A landscape with many peaks, sampled at points; each row gives a point and its height.
From any point a climber takes the steepest step (rise divided by distance) to one of its 6 nearest points. It stops when none of these is higher. Distance is the straight distance between rows; heights are no part of it.
Zevar h=4.35:  -7   6   4  18 -14  -6  22 -19   5   5  24   6  34  -1  -9  -8   8 -16  -5   9   9 -30   9  19  -5   5 -13  17  10   0 -13   2  -1  15  -6  18   3   1  -9  15  -5  13
nos h=7.44:  -7 -17   7  -5  13   9  12  -5  16  19 -30  -7 -11  11  27  -2   7  21  12  -8   3   6   3 -31  13  -5  14   7 -13  -6  14   3   5  -2 -24  10  11  16 -21  10   9 -22
rop h=2.35: -19  20  26   0   2  -8  -6   0   9   4 -36  20   6  -1  -4   7  -7   4  18  20  -6 -15   2 -25  15  -9  -2   4 -26  20  -1   1   3  13 -14   4   1  16  -3 -10   3   1
Dof h=0.93: -11  23  24  -4  -7  -5 -17   9   2  -7 -34  15 -22   4  -1  16   3   2   9  18  11  -7  -6 -15  -5  -8  -7  -1 -24  14   3  10  -2   2   1 -11  -1  -3  11 -24  -1  10
Tona h=4.54:  -6   6  -9   8  -7   6 -16  25 -11  -6 -19   7 -32  -5   6  24  16   4 -15   6   6  -4  -7   9 -27   3  -9  10   6  12  -1  -2  -8 -19  17 -18  -3 -27  20 -17   5  20
kamem h=5.72:   1  -8  31 -15   3   6  10  27   4   9   3   5  12  20  22   5 -23   9   4 -37  -9  26   5  22   0 -12  -6  -4  -4  -5  13  -4  18   4   3   8  -3  19  -8   1   5 -36
gegep h=5.93:  -2 -12   3 -16   4  12   0   1   5   6 -49 -19 -23  11  13   7   3  22  13   3   9  10  -3 -43  12 -12   7   7 -25  -3  42   1  -2   1 -18 -12  14   2 -14  -4  14 -36
Dor h=7.73: -11  -5 -20  -5 -19  -5  29  -8 -25 -10  -2  -7  -5  14  -4 -25  19   4  -8   3  17 -15  -5  39 -18 -16   4  -1  25   6   1   9 -20 -11 -22  -6 -10 -11   0  -5  -2  27
Vena h=4.69:  -8  11  14 -12   4   1  -9  -6  13  -2 -54  -9 -13  10  -4  -1  -4  21  16  19  -1  -5   9 -43  20 -17   6   3 -34   3  27  -6  -1   3 -23 -14   8  11  -3 -10   9 -20
zam h=5.39:   5   6 -14  -5  -3   9   2   4  -3  -9  15 -17 -16 -19  -1  -7  17 -12  -7  -9  18  24 -15   3  -7  -3  15   9  17 -11  -5  22   1 -18  21 -10  -5 -17 -15  -2   6   5
Tugu h=4.73:   4  -4  13  -3  13   1 -11   1  18  12  -2   1   2  10   3   6 -15   7   8 -14 -19  15   8 -10  22   9 -16  -5 -22  10 -10   0  24   6  19  15   5  21  -4   5  -8 -17
Fud h=5.61:  -1 -10   1   7  14   7   3 -16  12  13 -11   5  10 -11  10 -11   9  -3  21   9  11   3  -6 -36  11   8  19  12  -3  -8  -9   4   4   6  -6  14   8   4 -15  14   3  -1
fuda h=6.65:   4   3  -4  15  -7   0  14 -19  15  -2  31  -4  26  -7  -5 -13  10 -18  -4   2   4 -12  11   8  -1  10  -4  10  17  -7 -13   4  11  10  12  12   2   0  -8  17  -6  10
tuvol h=5.07:   8 -13   9   3  17  -8  -2  15   1   2  35  -1  16   7  -1   5 -37  -6 -17 -29 -35   4   7  28  10 -13  -8 -15   6  -5  -2  -4  -1   1  21  13  -4  16   4  -9 -10 -18
dugam h=5.45:  14  -8  19  -8   7  12 -10  14  -5   1  13   3 -10  15  15   6 -21   6   4 -34  -2  36  -5   8  -5   3  -2 -15   2 -14   7  -1  17  -3  11   1  -1   5  -2   5   1 -29
leru h=5.65:   2  11 -20 -13  -6  -5  31 -20  11 -16  16 -29   1  -4 -21 -31  15  -8 -13  -7  19   3 -11  22  -4  -8  12   1  29   3   3  16 -11  -1 -19  -1   1  -2  -6   4 -13  10
Toz h=6.36:  -5   1  -9   5   9   1  -1   7 -16  -8  10 -14  -7   4  -1 -12   1 -12 -23 -16  -5   9   7  31  -9  -2   1  -3  21  -8  -8  -6  -3 -11  21 -11  -9 -19  11  -2  -5   5
Zoko h=2.61: -14  -1  23   1 -13  -4  -2  11 -18  -1 -25  28 -14   8  11  14   1   5   5  15  19  -7 -20  -6 -15   0   7   8  -3  13   2   8 -12   4 -16 -16  -7 -17  -7 -29  13  13
zul h=4.66:  10  -6 -20 -10  16  11  -8   6  -1  -1 -22  -9 -13 -25   4   7  17   3  27  14  18  20 -12 -48  23   1  14   9 -20  -2  20  11  -9 -11  -3   3  14   3 -20   3  10  -9
firog h=2.99:   0  31  10  -6  -1  -7 -13 -19   6  -9 -44  -4   3   2 -28   3 -11  15  21  40  -6 -12  16 -35  23 -20   0 -13 -40   2  14  -3 -10   1 -26 -17   4  16  22 -10   2  -6
Deg h=5.20:   0 -16   6  13   7   5   3 -20  23  13 -29   8  21   3  13  -1   6   9   9  10   1 -12  13 -47  17   7   4  12 -20  -4   4  -8   4  21 -15  24  16  11  -9  23   5 -11
dobut h=5.67:  18 -10  19   2  15  -1 -22  17   5  -1  13   3 -11  14   9   9 -34   6  -7 -35 -32  23  -9   9   8  -2 -14 -26  -3  -4   2  -5   7  -3  25   3  -4   3   7  -8  -5 -19
deri h=4.47:   5  -3 -21 -20   3  -5  26  -5  -6 -23  -2 -40  -6   5 -30 -33  16  -2 -25  -9  14  -5  11  37 -10 -13  -1 -14  29  18  11 -18 -14  -5 -26 -10  -7  -1  18   3 -27  -1
Vepa h=3.54:  23  -7   1   9 -19   5  18 -12  13 -19  47 -23  41  -1 -18  -6 -11 -19 -26  -9   2 -22  20  32  12   3 -30  -2   9 -14   5  -8   2  18  -4  23  13  22  -6   9 -10 -17
niz h=6.05: -17   0  -7   2   3   0  15  14 -25   2 -11   9   4  17   4  -1   0  -4 -20  -5  -9  -5  13  56 -16 -16 -11  -2  10  10  -8  -6 -15  -7   3  -3 -11  -6  11 -10  -1  18
gidi h=6.49:  -7  -9 -23  -5 -16  -7  28 -19 -11 -10  12 -18  15   1 -25 -21  26  -1 -13  12   6 -41  22  41  -8  -3 -12  -1  26  15  -2 -15 -21  -3 -26   7  -5  16   9  11 -18  18
fut h=6.73:   2  -9  14  -9  12  12   1  -2   7  16 -14  -3  -8  10  15  -7  -1   3  20 -14   9  22  -4 -15   4   2  11   5 -10  -7   2   6  17   0  -6  11   8  14 -15   9   4 -20
kam h=5.04: -10  -5  -3   5   3  -8   9  -4  -7   1  31  -8  25   0 -14  -6  -8 -15 -21  -7 -16 -20  22  46   2  -6 -12   3  11   5 -13  -5  -2   5  14   9  -1  11   0   0  -7   0
Vebel h=5.76: -16   7   6   7   0  -1   2   0 -15   1  -4   4 -11   0   4  -4   8  -9   5   3  14   1 -15   3 -16  -2  13  11  12   5  -7  14  -2  -8   4  -8  -1 -13 -11  -8   6  17
Puva h=4.85:  13  -5  14 -17  -3  11  26   2   2   1  24  -9   8  21  10 -15 -15   1   8 -40  14  29  -3  27  -9  -5   6 -16  14 -18  13   8  15  -2 -23   2   0   8  -4   8  -2 -35
Lugud h=6.15:  -3  -6   1 -11  -4   6  25   8 -28  -3  -6  -4   4  24  -3 -12   0  -3 -34 -12  14   0  -2  52 -25 -21  -7   4  19  -5  17  -3 -14   7  -1 -18 -12 -25   5  -1  -7  -5
neb h=6.32:   5  -3 -10   4  19   2  -3  13 -16  -3  14 -18  -5   6  -4  -8  -4 -17 -27 -13 -28   1  15  40  -5 -13   8 -20  18  -8   0 -18 -11 -12  14 -11 -17 -14  19   9 -10   5
fip h=2.48:  14  16 -10 -10   2   7 -13 -29  16  10 -37 -17 -10  12 -18   5  -2  19  17  14 -14   2  10 -28  33  -7 -24 -13 -40  -2   6   0  15  -3   5  -4  16  22  20  -3  -4 -13
telu h=6.21: -17 -10 -17   3   6   1   2  13 -26  -1   0   0  -3   9  -1   0  10  -7 -21  -2 -21  -2  16  48 -13  -7  -6 -11  14   2 -11 -14  -6 -14   1 -10 -10  -9  19   6  -3  21
fesi h=5.12:   1   4 -13  -5   2   0  -2   4  -6  -2   8   1 -12 -30  -3  -2  17 -14  13  17  24  14 -17 -21   3  -6  26  15  10  -2   0  28 -11 -17   5  -3   2 -12 -22  -2  19  15
Sos h=7.69:   3  -4 -26  17  -7  -6   4  -9   6  -7  36  -8  11 -17  -3 -12  20  -2 -16   8 -14 -14  17  13  -4  15  -3   4  24  -9 -16  -5  10  -3  29  -8 -11  -7  -1  20  -1  26
fefe h=6.16:  18  -9  -8   6  14  -4  -4   1  -2  -8  33 -15  -7   6  -2 -13 -16 -11 -17 -28 -28   5   7  29   1  -4   6 -22  25 -12  -1 -12  -2 -10  19  -3 -10  -7   7  -2 -13  -9
tomi h=0.18:  -3  27  11  -8 -26 -21 -20  -3   5 -13 -28  24  -5  -8  -9  20 -15  16  16  19   6 -21  -1 -23  10  -2  -9 -24 -37  17  -4  -4 -23  -1 -28 -15  -6  24  22 -22   4  18
vodo h=4.10:  -8  26   7   7  -1  -9 -26   7  13   5 -12   3 -15  -2 -13  11  -3   2  -8   2 -16  -5   1  -2   3   6 -23   0 -18  21 -16   4  12  -4  31   3  -2   4  22 -12 -10  11
bok h=6.17:   9 -14  -7  -4  11  20  -1  -6   8  13   2  -3   0   2  14  -5   1   9  18 -15   9  21  -1 -20   6  17   8  -5  -2 -10 -10   3  22  -4   4  16   5  20 -11  14   1 -15
zubes h=4.05:  -3  11  -8   9 -10 -14 -20  -6  10   0   5  21   4 -24  -2  11  16  -1  13  27  -6 -15  -2 -41   0  15 -13  10  -2   8  -7   0   9   9  17  -2   1  -3   1  11   1  28
dup h=5.06:  -3   1   2  15  -3  -8 -13  -5  10   8  13  11  12 -13  -2   6   7  -7  -7   5 -14 -13   8  -7   8  17 -15   6  -2   9 -16   3  21   7  33   7   2   0   2   9  -5  19
mif h=7.13:   6   8  12   3   3   2 -21  19  -4   0  -2  -5 -23   3   6   8  -9  -3 -13 -21  -4  21  -7  10 -11   2  -3   0  -1  -2   0  -2   8  -7  35  -9  -1 -22  10  -8  -6 -11
ros h=4.50:   5 -15  12   2   6   4  -2  -2  14  10  30   4  22   5   2   1 -22  -6  -3 -18 -15   6   9  11  15  10 -12  -5   1  -3 -14  -5  18   9  18  23  -1  22  -6   4  -5 -16
Fidug h=4.02:  -4  -4   5  -2 -11  13   3  13 -22   2 -18  16 -14   6   6  17   5   6 -18   9  21  -7 -19  15 -29  -4   1  18  11   1   6  10 -12   8   7 -21  -6 -35   1 -19   7   8
Solu h=4.00:  -3   1 -12  -1 -14   6  -3  18 -25 -12  -1   9 -20 -15   9  16  19  -1  -3  17  22   2 -22  -5 -20  -7  11  17  11   0   4  17 -24 -18   1 -20  -2 -33  -9 -18  16  22
musid h=4.67:  25  -2 -24  -5   0   1  11 -18  18 -18  50 -23  10  -4  -7 -22   2  -7 -12 -19  -4  11   3  17   4  10   5 -15  29 -17  -7  -3  -2   2   1   0  -8   8   1   2 -10  -2
puz h=4.37:  -6   7 -17   3 -20 -28 -21   0  -1  -3   8  28  -6 -28   0  20   3   9  19  27  -1 -17  -8 -37 -12  18  10   2  -7  11  -3 -11 -22  -3 -14  -4   3  -4   3  -9  10  36
Veno h=7.04: -21   0 -16   9  -7   1   6   5 -24   1  -4   4 -17   4   9   0  20  -2  -8   0  -1 -10   1  26 -22  -3   5   4  21   2 -11   0 -14 -18  -1 -15  -9 -16   5 -11   4  31
Goko h=5.89:   2   1 -26  -8   3   4  12   8 -26 -17  11 -28  -5   3 -14 -17  23  -6 -20  -1  -5   1  20  44 -10 -12   7 -20  29  -1  -3 -17  -9 -20 -11 -23 -17 -14  19  16  -9  19
funum h=4.36:  -4   5   9  -3  -2   7  13   7 -19   0   0  -6  -9   3   4  -8   2  -8  -3  -8  24  13 -18   7 -19 -10  14  17  13  -8   9  19   3   1   0 -12  -2 -23 -15  -4   7  -3
luv h=8.21: -12  -2 -28   1  -7  -7  17  -9 -13  -4  22  -8   3  -6  -9 -14  28  -2  -5  11   1 -17  12  23 -14  -1   4   2  29   0 -13  -1 -10 -12  -1  -5 -10  -3   4   8  -3  32
tak h=1.38:  11  28  17 -12  -8   3 -22  10   8  -7 -28  -6 -30   2  -7  16   1  -1   9   7   8   8 -13 -14  -2  -5 -24   3 -28   9   9   7  11  -6  23 -16   6 -12  21 -14  -8  -9
kib h=3.97:  15   1  -8 -17   7  25 -21   9  -4   3 -27 -21 -31   9  10  15   6  23  21 -10  10  28 -12 -26   6   7 -10  -9 -23  -2  14   3  19 -15  11  -5  18   8  -3   1  -4 -27
bagud h=7.02:   4 -10 -15  12   6  -5   1  -7  -3   0  35 -16  12  -6 -12  -6   2 -12 -26  -4 -28 -14  27  33   6   3  -4  -4  20  -9  -9 -15   1  -3  20   3 -12   1  14  10 -12   6
dokuv h=5.56:  19 -12  -8   1   4   6 -14  -3  15   5  26  -3  -2  -1   7  -3  -6   0   0 -13 -13  19   0  -6  14  25  -3  -8   7  -4 -18  -2  24   0  25  11  -5  12  -7  11  -3  -8
fula h=5.77: -12   5   0  11  -4  -9  12 -12  -9   6  11  12   8  -4   2 -12   7 -10  13  13  14 -12 -13  -2  -7  -1  20  13  16   3  -8  13  -8   1 -15   6  -7  -8 -16   2   8  18
Mafe h=4.87:  14 -13 -23   3  11   7 -13 -23  13   5 -26  -4   9 -10   5   1  14  14  18  16   3  -2   2 -57  24   7  -1   5 -19  -6   7  -6  -6  14   1  13  17   7  -7  18   4  -6
tene h=5.48:   3  -1  11  -6   3   3  14   6 -14  -4  10  -9   1  13   3 -15 -13  -8 -19 -31   3  14   0  38 -13 -13  -2   2  18 -12  10  -7  -3   0  12 -10  -4 -16   5  -5  -8 -19
firu h=4.24: -10   3   5   3  12 -12 -10 -15  15   7 -43   1  15  -3  -5  -3   0  15  16  31  -4 -16  13 -50  23   0  12   3 -27   5   8 -14 -10  17 -29   7  10   6   1   4   6 -12
gubil h=4.74:  -9  -4   1   9   0 -14   3  -5  -1   8  -2  12  25 -12   7  -7   8  -1  16  37  14   1 -13 -35   8   9  34   9   1   1  -3  -5 -17   8 -33  14   2 -11 -10  19  15   7
Vogad h=5.63:   1   1   6  11  11 -10 -18   8   7   3  18  -2 -10  -2  -6   3 -19  -4 -19 -19 -31   4   3  16  11   4  -8  -9   0   9 -10  -9  15  -4  31  13  -4  -3  14  -5 -12   0
beb h=5.96:  27 -22  -5   8   9   2   2 -10   4  -4  50  -8  18   3  -4  -2 -19  -9 -20 -19 -30  -7  12  24  10   8  -9 -21  18 -14  -5 -10   1   5  16  17  -8  17   2  -1 -11  -9
tatut h=4.79:  15 -19  -1   7   3  17  -5  -9  16   8  -5   3  21   4   9   6  -3   3   1  -2  -2  -1  11 -25  21  23 -23  -1 -19   1  -6  -6  31  16  10  30  15  17 -10  24   4 -10
Mimor h=6.75: -17 -10 -29  14   1  -4   2   5 -11   5  22   5   8  -7  -4  12  14   2 -22  12 -32 -24  33  38  -9  10 -14  -2   7   8 -15 -15   0 -12   8  -1  -9   7  17  14  -4  35
lonav h=4.62:  -5  -5  32 -15  -5   5  -4  16  -9  -2 -47   7 -12   6   5  11   3   7   4  23  17   4 -12 -29   2 -11  10  14 -23   4  29   6   2  18 -24 -22   1 -11 -14  -9  11 -25
nede h=2.87:  -2   8  20  -4   0   6 -11  11  -7   0 -25   5 -20  -1   6  12   3  -7   6   0  17  12 -18 -15  -9  -3   2  16  -7   1  10  15   8   2   9 -14   3 -19  -5 -11   3  -6
daso h=3.81:   5 -18  14   0   7  -3   5   6  11   7  35  -5  31  11   1   3 -30  -5  -3 -20 -22   4  11  24  14  -6 -13  -4  -1  -8  -8   0   7   8   9  27   0  37  -7   0  -4 -33
dige h=5.34: -21  10  10   6  -1  -4  -1  14 -12  -1 -19  17  -9   4   9  11   0   3 -17 -10  -8 -10   1  21 -18  -3  -9   8  -1  18 -13   1  -7  -5  12 -10  -6  -6  10 -24  -2  20
degel h=4.95:  -5   7   0   1   6  -1 -15  -5   9   7  -6   2 -10 -15   1  -2   8  -7  19   9   1   1  -6 -26   6  11   3   5 -11   5  -9   8  17  -1  19   7   6   2  -4   4  -3   7
Ful h=5.00:  36 -10   6   0  15  12  -2  11  -9  -5  29   7  -7  15  16   5 -28   6 -10 -41 -25  16 -14  21 -16 -13 -11 -44  18 -32  23  -7 -14  -2  14  -5 -12 -15   7  -1  -4 -14
sig h=6.12:   0  -4  29 -19  -3  15   2  18   0  13 -26   0 -11  12  16  10  -5  11   6 -23   8  22  -4  -5  -5  -3  -5   7 -15  -7  23   8  21  14   3  -7   6   2 -11   7   6 -33
kigar h=2.57: -16   7   7   7 -10 -15 -12   3 -10   0 -12  28 -14  -6   8  16  -3   9   5  13   3 -18 -11  -8 -13   8   3   0  -7  15  -6  -3 -17  -4 -10  -7   0  -5   1 -26  12  33
mame h=4.40:  19   3  -5 -14  -2  14  16  -3  -1  -4  26 -13   1  14   6 -16  -7  -2   1 -40  16  32 -11  19  -9   1  12 -13  17 -18   6  12  12  -5 -16   1  -2   5  -7   3  -1 -23
vepu h=5.66:   6 -14  -2   7   9  12   6 -15  16  15  -6   3  16  -6  11  -3   7  -5  16   1   4   3   6 -30  14  10   3  12  -6  -9 -12   0  16   8  -1  22  10   6 -12  21   2  -1
Leb h=5.98: -14  -9 -13  18  15 -10  -8  22  -8   4  15   1   1  -4  -9  13  -2  -4 -33   4 -44 -16  26  39   4  -5  -9 -12   5  11 -14 -11   0 -11  16   2 -10  -2  26   0  -9  13
Begon h=5.01:  22  -6  20 -14   1   9  16  14 -11  -3  24   2   7  19   9  -5 -29   5 -15 -47   0  22  -6  31 -18 -13  -9 -17  14 -27  26  -9   0  12   1 -12  -6  -9   2   4   1 -30
fav h=5.92:  -7   5 -14   3 -14 -10  15  -2 -13  -6  14   3  -3 -10  -2 -10  16  -4   4  18  26  -2 -25  -3 -12  -6  26  10  20  -3  -5  25 -21 -14 -18  -4  -7 -18 -19  -4  15  23
lep h=5.02:  34  -9 -17   0  -6   1  17 -23  18 -23  50 -28  15  -3 -19 -19  -4  -6 -16 -13 -10 -12  17  23   5  13 -10 -19  26 -10   2 -19  -5  12  -4   4  -3  16   7   0 -17  -4
falog h=1.47: -16  -2   5  21 -18 -15  11 -10   2   3  12  32  31  -8   9   5   2  -6   3  17  -1 -38  -1  -4  -9  12  -6  14   4   7 -12  -3 -16  18 -21  18   3  -3 -10   3   9  28
fisez h=3.13:  11   3  10 -15   2  19 -16  15  -4  -2 -30  -9 -27  -6  -2  17   6   0  20   4  20  22 -14 -34   5  -6  -4   9 -22   2  25  12   5  -1  10 -20  14  -8  -3  -2  -3 -23
gav h=5.15:  20  -8  -6   7  19  12  -7  18 -14  -9  11  -8 -16   8   7   5 -23  -7 -31 -28 -22  11  -4  31 -13 -19  -6 -17  17 -25  25 -20 -15   2  22 -17  -9 -32  16  14  -5 -15
pev h=7.33: -18  -2 -20  12  -4  -7  14 -14  -5   2  24   1  16  -3  -7  -8  18  -6 -13  11 -10 -29  18  28 -14   6  -8   6  20   3 -21  -5  -2  -3   5   1  -5   1   5  11  -4  28
morut h=7.40:   0  26  -1  -5   1 -13 -22 -12   7  -6 -28   5  -4  -9 -20  10  -2   4  29  35  -2 -15   2 -43  14  -3  -9  -4 -34   7   3  -2  -5  -1  -8 -11   8   4  15 -10  -3   7
noto h=5.35:  -9   4  29  -9  -7   5  14  11 -13   7  -9  10   1  16   5  -3  -6   1 -16 -12  13   2 -11  27 -20 -12  -3  15   5  -1  13   9   6  12   4 -16  -6 -21  -7  -6   4 -16
patuz h=5.38:  -8   2  10  -1  -4   0  26 -13   3   7   8  -2   7   9   1 -26   3 -13  12  -4  17   0  -7  11   0  -4  20  12  13  -4  -5  19   6   1 -17   9  -1   6 -15   8  -1  -4
zoza h=4.70: -11   6  -5   7  -9 -26 -16  -2  -5  -1   0  29  14 -24   0  10   3   2  22  35   5  -9 -13 -42  -1  20  17   4   0  12  -3 -11 -17   8 -22   6   2  -8  -6   4  13  19
Dako h=3.61: -21  11  13   5  -1  -9  -9   0   6   9  -8  19   3  -2   2   4  -5  -5   6   6   0 -10  -1  -5  -2   1  -4   7  -8  13 -17   4   7   4   4   5  -2   3  -3 -11   0  14
Petis h=5.83: -11  -1  12   0   6   3   2  -5   6  10 -15   2  -1  -6   8  -3   2  -8  23   8  11   5  -8 -26   8   4  18  11  -6  -4  -4   7   8   7  -9   5   5   1 -11   5   6   1
lur h=1.10:   3  21  -6  -3 -23 -25 -29   0   0 -15 -15  23 -20 -15  -7  24  -5  14  17  24  11 -17 -14 -31  -6   6 -10 -12 -21  18   1  -6 -19 -15 -11 -16   0   6  21 -28   3  25
vev h=3.46:  -9   4 -17  15 -13 -15  -8  -3   1   5  12  30  -3 -22   4  17  15   4  -6  14 -11 -35   2 -18 -18  17 -10   3   1   8 -11  -6  -6   2   4   2  -1   2   4  -2   5  44
zedu h=4.18:  -1  11 -10  -1   8  -7 -17 -11   6   1 -26  -1  -2 -17 -11   2  10   4  28  30   4  -4  -2 -56  19   3   2   4 -23   2   8  -7  -3   1  -5  -2  17  -2   1   2   0  -2
rala h=5.41:   6   4  -7  -2   4  -2  15 -14   3  -4  29 -19  -3   6  -1 -21   2 -12  -9 -21   6  12  -1  26  -6  -3  12  -6  21  -5  -5   5   2 -10   7   1  -7  -6  -1   0  -7   0
kuv h=3.71:  -4   6   9  -4   2   4 -12 -12  19  13 -24   4   6   0  -9   7  -1   4  15   7 -10  -2  11 -27  26   1 -17   4 -28  15  -8   1  17  15   7  14  14  18  -2   9  -6  -3
momu h=7.72: -11   6 -10   9  -1   0  -6  10  -8  -3   4  -1 -16  -7   3  -1  15  -5 -10   2   2   3  -3  10 -22   0   7   7  18   1 -13   4  -2 -16  21 -14  -7 -22   7  -6   6  17
zeli h=4.26:  -8  -1 -11  -1   6 -13  -9   4  -3   0 -10   4   4 -25  -2   2  11   0  23  38  17  11 -14 -49  13   8  29   6  -9   3   6   2 -18  -6 -20   9   7  -9 -15   4  13   1
vapi h=3.79:   2  -7   6   5   0  -5  13  -6   7   9  36  -7  34   1  -7  -6 -18 -14 -17 -11 -12 -11  16  34   8  -1 -13   5   7  -6  -8  -2   6  14  11  25   0  19  -7   1  -9 -17
Sofi h=6.31:   2 -13   1   2   8  14  18  -1   1   7 -15  -5  -7  -3  15 -12   7   4  10   4  19  17 -15 -33  10  -8  39  12  -4 -14  11  21   3  -7 -33   9   8   0 -25  14  10 -20
lub h=5.37:   8 -11   1  -2   4  19  26 -11  18   8  15  -7  14  11   9 -21  -5   1  14 -16  16  15   1   4   3   8   9   3   8 -15  -7   8  15   2 -28  21   8  24 -11  18   2 -21
kavus h=4.01: -11 -10  19  -3  10   5   7  -1  24  18 -15   7  19   5   7   4  -8   9  10  -4 -10  -1  12  -9  23  -3 -10  13 -26   9  -7   1  19  13   0  24  14  30 -12  10   0 -20
meseb h=7.68: -12   0   2  -4 -24 -29 -13   7 -14  -4  -5  19   3 -15   3  14  -6  15  18  30  22   4 -23 -24  -5  25  26  -1 -12  17  -1 -12 -24  -6 -35   1  -1  -9  -6 -12  21  14
tasu h=5.64:  12  -2 -12  -5   6  18  15  -8  10   5  15  -8   1  -6   6 -15  10  -3  15  -8  18  23 -13 -16   5   9  23   5   7 -18 -10  22  12  -2  -5  13   5   8 -18  16  10  -3
sur h=7.27: -18   2  -1   3  -8  -9  21  -9 -16   0   5   6  -3  10   6 -14   8  -6   0   6  13 -15 -11  19 -15  -8  13   8  19   6  -6  14 -13  -9 -18  -4  -6 -14 -11 -12   7  20
Lapum h=4.19:  28  -7  -8 -11  -4   4  16 -18  19 -13  47 -15  17  12 -13 -20 -13  -4   3 -27   2  10   3  27  -2  10  -7 -21  19 -14   3  -5   3   9 -20  14  -2  25   2  -3 -11 -23
Fuvi h=4.90:  -7   2  18   1  13 -11  -7  18  14   4  13   4  20   8  -4  12 -27  -1 -14 -21 -30   7   5  21  14  -6 -15   3 -10  16 -13   3  12  12  24  16   3  27  -4 -10  -6 -18
ludop h=5.70:   3  -7 -14   8  10  12  -2  27 -21  -2  -9  -7 -14   9   0   5  -1  -5 -34  -9 -11  13   4  41 -20  -9   1   0  19 -13   5 -18  -9   0  22 -21  -8 -39  21  10  -5  -5
Gidig h=4.63:  -7 -11   6  -3  10  10   4 -12  32  16 -32  -2  12  11   5   4  -3  23   3  -1 -16 -11  17 -29  27  -8 -15   8 -37  10   4  -4  10  21  -2  20  18  33  -9   9   3 -19
Vogof h=5.71:  14  -8   0   6  -3   9   9 -14  18   3  27  -1  25   4   4  -9   1 -12   4 -10   8   6   6   6   3  16  -1   2   7 -14 -14   0  18   8   1  21   0  13  -8  20  -2  -5
kab h=5.14: -13   4 -18  13  -1  -6 -21  25  -3   2 -14   7 -25  -8   2  20   7   9 -21   5 -29 -18  13  19 -17   7 -14  -5  -4  17 -18  -8   3 -23  14  -4  -7  -3  35  -6  -2  26
mebis h=2.51:  -7  11  13  -8  -5  -3 -16  12 -10  -8 -28  10 -14 -10  -5  15  -2   0  18  28  21   5 -18 -35   0   0   9   6 -16  10  14   4 -12  -2 -14 -20   0 -15  -5 -22   6   2
begol h=0.86:   0  12  18  -9 -28  -7 -21   9  -6 -21 -36  20 -16  -2  -8  28 -11  14  15  28  28  -6 -17 -26  -1   4   0  -9 -27  16  15  -5 -22   7 -34 -28  -7  -9  12 -35   9   0
narid h=2.17:  10  26   8 -12  -5  13 -14 -10   7 -12 -40 -13 -20   4 -22  14   0   2  30  23   3   5   0 -31  17 -17 -16  -9 -36  -3  24   5   0  -9  -7 -29   6   1  26 -11  -5 -14

For each start below, name the point where the climber stops.
Begon -> nos
Lapum -> luv
kavus -> nos
ros -> luv
kuv -> nos
Deg -> nos

Call two points neighbours if one is among the 6 nearest of the other. Go from one point of each pair to the other, from neighbour to neighbour, staying as high as possible. Name the lowest point that can't be avoided.
luv / nos -> fula
momu / luv -> Veno
meseb / luv -> gubil
